Each scene shows the same named points in several views. A view is turned or mirrored, shifted and resized as a whole, has a little noise and may leave points out.
In the rows, zero is written as 128.

Scene 1
View 1
Q_293: [127 135 124 140 137 134 125  93 143 106 152 150 127 135 131 127 104 110
 143  97]
Q_283: [139 119 104 109 143 153 118  88 141 116 135 136  87 142 119 137  94 102
 158 103]
Q_480: [143 117 142 142 123 144 148 116 142 109 155 163 101 125 147 116 112 129
 146 106]
Q_641: [130 120 119 137 131 139 139 100 140 114 143 141 111 140 142 114 102 117
 149 104]
Q_679: [126 131 119 129 130 126 123 110 141  99 149 134 106 128 128 150 117  99
 148 104]
Q_722: [137 135 132 114 133 143 112 102 158 129 177 179 124 122 118 134 109 108
 148  83]
Q_884: [135 128 121 137 130 132 145 100 139 120 144 153 117 143 140 101 105 123
 146 103]
Q_477: [119 126 125 147 136 131 141 107 137 103 145 143  99 140 148 128 104 106
 157 113]
Q_347: [145 155 124 157 131 107 135  92 135  96 143 152 156 131 113 108 124 130
 116  91]
Q_893: [145 143 118 145 135 103 152 111 125 101 132 149  96 141 124 110 125 119
 140 115]
Q_563: [ 95 154 129 171 139  98 142 101 135 101 159 154 148 145 153 114 111 101
 147 102]
Q_766: [100 114 125 137 133 154 119  96 150 108 158 133 124 137 156 147  89  96
 159  97]
Q_447: [147 115 127 134 124 146 142 107 140 108 142 145  99 131 136 120 109 128
 143 106]
Q_98: [133 133 128 129 120 128 130 114 146 115 160 153 122 128 131 128 118 114
 140  96]
Q_903: [109 122 127 147 116 128 139 111 143 111 156 130 143 135 160 118 109 115
 140  97]
Q_777: [147 124 116 124 121 141 131  95 145 122 145 143 137 133 124 106 110 130
 131  88]
Q_569: [133 140 122 136 132 132 109  92 146  92 150 137 140 122 114 150 114 107
 129  87]
Q_934: [153 140 140 149 131 125 136 111 137  86 151 161 111 117 119 134 125 123
 131 104]
Q_512: [135 147 117 133 136 110 136 102 137 121 151 162 120 139 122 108 115 110
 145 101]
Q_428: [128 141 112 122 142 112 127 110 136 109 147 149  83 140 121 141 117  90
 159 113]
Q_604: [158 115 135 122 145 168 124 101 144  97 148 163  63 123 119 154 101 112
 159 111]
Q_20: [146 101 134 108 126 175 125 111 155 120 161 162  78 122 136 144 100 116
 161 101]
Q_143: [124 125 122 160 137 144 132  84 137  87 134 125 134 137 142 127  98 117
 137 101]
Q_558: [151 111 116 100 128 163 110  98 150 110 144 134  96 122 112 153 106 111
 144  93]
Q_801: [132 134 129 133 120 122 130 118 144 106 158 150 119 123 131 135 123 112
 138  99]
Q_815: [142 141 119 138 145 143 122  71 146 120 150 166 148 140 117 104  94 122
 137  84]
Q_890: [127 123 124 123 119 131 127 118 145 109 156 139 108 125 137 143 118 105
 145 100]
View 2
Q_777: [141 132 123 121 129 143 122 131 135 116 153 136 143 128 130 110 105 124
 109 114]
Q_143: [143 131 122 126  95 113 118 130 156 107 143 104 127 139 149 118 130 145
 122 126]
Q_347: [157 143  99 139 100 142 131 142 111 125 150 119 157 124 170  97 115 135
 113 133]
Q_563: [140 157  98 133 102 132  84 161 145 128 148 110 129 117 175 108 124 152
 145 164]
Q_641: [129 143 134 111 123 130 101 128 160 115 139 126 134 126 143 117 117 133
 122 124]
Q_766: [120 116 130 121 113 108  87 136 167 107 136 109 115 125 117 127 121 133
 147 143]
Q_815: [145 123 113 125 112 146 132 134 143 110 168 134 155 125 146 134  89 127
 126 139]
Q_903: [133 148 117 128 124 131  94 151 148 122 145 109 116 121 131  99 129 145
 125 132]
Q_477: [123 148 137 109 115 118  87 127 162 117 125 118 134 122 155 114 126 137
 134 134]
Q_722: [120 114 129 123 129 137 108 132 126 122 138 133 163 100 121 123  90 105
 150 149]
Q_884: [129 153 133 112 130 142 107 133 155 121 145 127 142 119 145 111 112 134
 119 123]
Q_480: [116 158 150 109 131 133 116 128 152 123 128 106 155 103 138 107 119 129
 130 124]
Q_558: [123 100 147 110 121 109 108 101 139 105 115 137 147 130 114 119 109 102
 126 109]
Q_569: [143 104 111 136  98 112 114 129 117 114 130 118 144 129 138 110 118 119
 132 135]
Q_893: [136 163 130 108 112 134  98 120 135 129 121 136 157 124 189  99 121 131
 117 124]
Q_512: [136 144 119 116 119 143  95 134 133 126 140 143 153 118 168 111 103 125
 129 141]
Q_934: [131 143 132 123 108 122 124 123 120 125 117 108 169 109 163  99 122 121
 131 129]
Q_679: [126 122 131 119 110 111  87 122 134 119 111 124 138 124 145 106 125 119
 136 130]
Q_428: [121 130 134 105 113 115  69 113 140 121 106 147 147 124 169 114 116 115
 142 138]
Q_604: [108 120 168  95 116 106 116  92 158 106 102 121 169 112 140 132 109 106
 144 121]
Q_447: [126 147 146 108 127 128 115 118 151 116 128 121 148 120 138 110 118 127
 119 112]
Q_890: [121 128 134 119 125 119  87 128 135 123 116 125 137 116 130 103 123 117
 133 128]
Q_293: [134 129 121 122 111 126 108 132 143 116 139 122 143 122 145 119 111 128
 135 138]
Q_283: [126 110 144 100 117 114  94 102 160 103 123 151 139 138 140 133 106 113
 128 118]
View 3
Q_558: [104 173 139 143  72 122 136 114 113 121 118  80 139 112 129 144 146 119
 105  86]
Q_641: [126 161 128 126 100 143 165 145 137 134 129 113 138  96 122 132 147  98
 113 124]
Q_884: [135 160 131 116 106 151 172 148 147 135 117 114 134  93 117 133 142  94
 123 122]
Q_815: [143 129 143 135 101 149 159 120 143 143 113 120 140  92 122 157 141  87
 165  97]
Q_766: [ 92 153 106 154  92 147 143 136 121 145 153 130 161  90 132 137 168  96
 104 111]
Q_569: [122 139 144 158 101 122 146 142 125 144 147  87 154  92 145 149 117 112
 141  94]
Q_722: [106 161 130 136  94 160 139 123 146 151 102 107 155  85 124 151 117 109
 128  64]
Q_563: [129 134 128 135 141 154 167 179 157 165 159 137 168  77 130 125 112  96
 138 131]
Q_893: [147 173 165 109 123 136 171 164 146 134 130 102 130 109 118 121 109 114
 118 132]
Q_293: [124 150 136 138 104 143 154 143 135 146 134 113 148  90 129 141 133 102
 131 106]
Q_347: [163 132 150 133 119 133 177 160 150 147 131  89 137  84 140 146 101  97
 168 111]
Q_98: [117 162 125 130 102 143 161 147 146 143 121  96 150  86 128 137 117 108
 119  97]
Q_903: [119 145  95 131 107 142 184 168 146 143 142 109 155  72 135 128 142  86
 115 133]
Q_801: [118 166 131 133 106 138 161 156 142 146 129  87 149  87 134 134 108 115
 116  99]
Q_480: [132 190 125 124  95 166 164 155 141 149 121 101 122  84 128 139 134  97
 101 112]
Q_447: [131 181 132 124  91 145 165 146 131 133 122  94 123  96 125 137 143 102
 106 117]
Q_20: [ 99 201 123 134  71 162 137 119 123 139 110 102 130  97 122 145 153 110
  82  82]
Q_777: [136 144 124 126  90 133 175 133 140 127 108  90 135  90 125 146 140  93
 138 105]
Q_934: [146 180 156 137 108 148 156 159 135 152 136  83 123  90 140 142 103 113
 122 103]
View 4
Q_98: [102 109 138 150 127 125 119 139 129 114 149 145 107 158 146 118 126  88
 144 116]
Q_480: [124 136 138 159 110 127 118 148 137 128 128 138 101 150 143 109 112 104
 146 107]
Q_801: [103 109 134 147 131 128 126 142 130 110 138 146 114 158 148 117 132  81
 150 119]
Q_569: [109  81 123 118 143 126 115 131 130 119 151 131 125 146 141 112 152  76
 135 125]
Q_777: [101 103 128 127 137 112 110 117 122 133 167 129  93 155 134 116 119 106
 132 119]
Q_679: [121 100 130 133 128 144 127 139 135  96 137 150 115 150 160 117 133  84
 140 133]
Q_477: [133 110 126 149 108 139 119 150 147 102 132 148 117 161 151 106 113 113
 136 132]
Q_293: [117  95 130 138 125 129 111 141 136 117 153 139 119 160 134 110 128 102
 131 120]
Q_428: [132 110 143 128 138 152 141 147 135  77 142 166 113 166 151 123 120  97
 131 133]
Q_903: [ 94  89 113 166 100 118 100 139 142 118 142 134 116 165 154 108 119 103
 150 133]
Q_766: [135  79 128 155  90 149  88 140 149 111 157 140 118 140 160 115 131  93
 121 137]
Q_815: [112  90 136 128 137 110 102 132 129 137 180 128 112 166 106 109 123 117
 115 107]
Q_143: [128  87 102 126 114 122 106 137 147 125 136 123 123 151 141  93 130 117
 135 137]
Q_641: [123 111 125 143 113 129 111 135 138 115 146 140 101 158 145 110 109 118
 135 130]
Q_890: [113 109 135 146 119 138 119 136 131 104 140 148 104 148 162 122 128  81
 145 128]
Q_722: [111 107 164 152 133 134 110 138 124 121 174 147 105 152 130 131 132  72
 121  96]
Q_884: [114 115 127 147 120 120 116 138 136 118 150 140 101 171 133 109 104 125
 137 122]
Q_283: [149 111 140 112 128 152 120 120 132 101 163 147  89 142 153 125 114 111
 113 138]
Q_934: [118 125 131 131 144 120 137 150 130 122 119 137 122 156 133 102 137  88
 151 104]
Q_512: [103 107 138 142 141 121 130 144 130 103 157 153 113 183 127 114 114 112
 137 118]
Q_20: [151 140 161 149 105 156 111 131 131 125 150 146  80 123 158 130 117  82
 122 105]
Q_604: [173 143 157 119 125 159 130 140 133 117 133 145  94 123 147 119 126  91
 118 106]

In a view up to two points have been moved. Name them for each view, in the order of its rows, or write -.
view 1: -
view 2: Q_884
view 3: Q_766, Q_903
view 4: Q_777
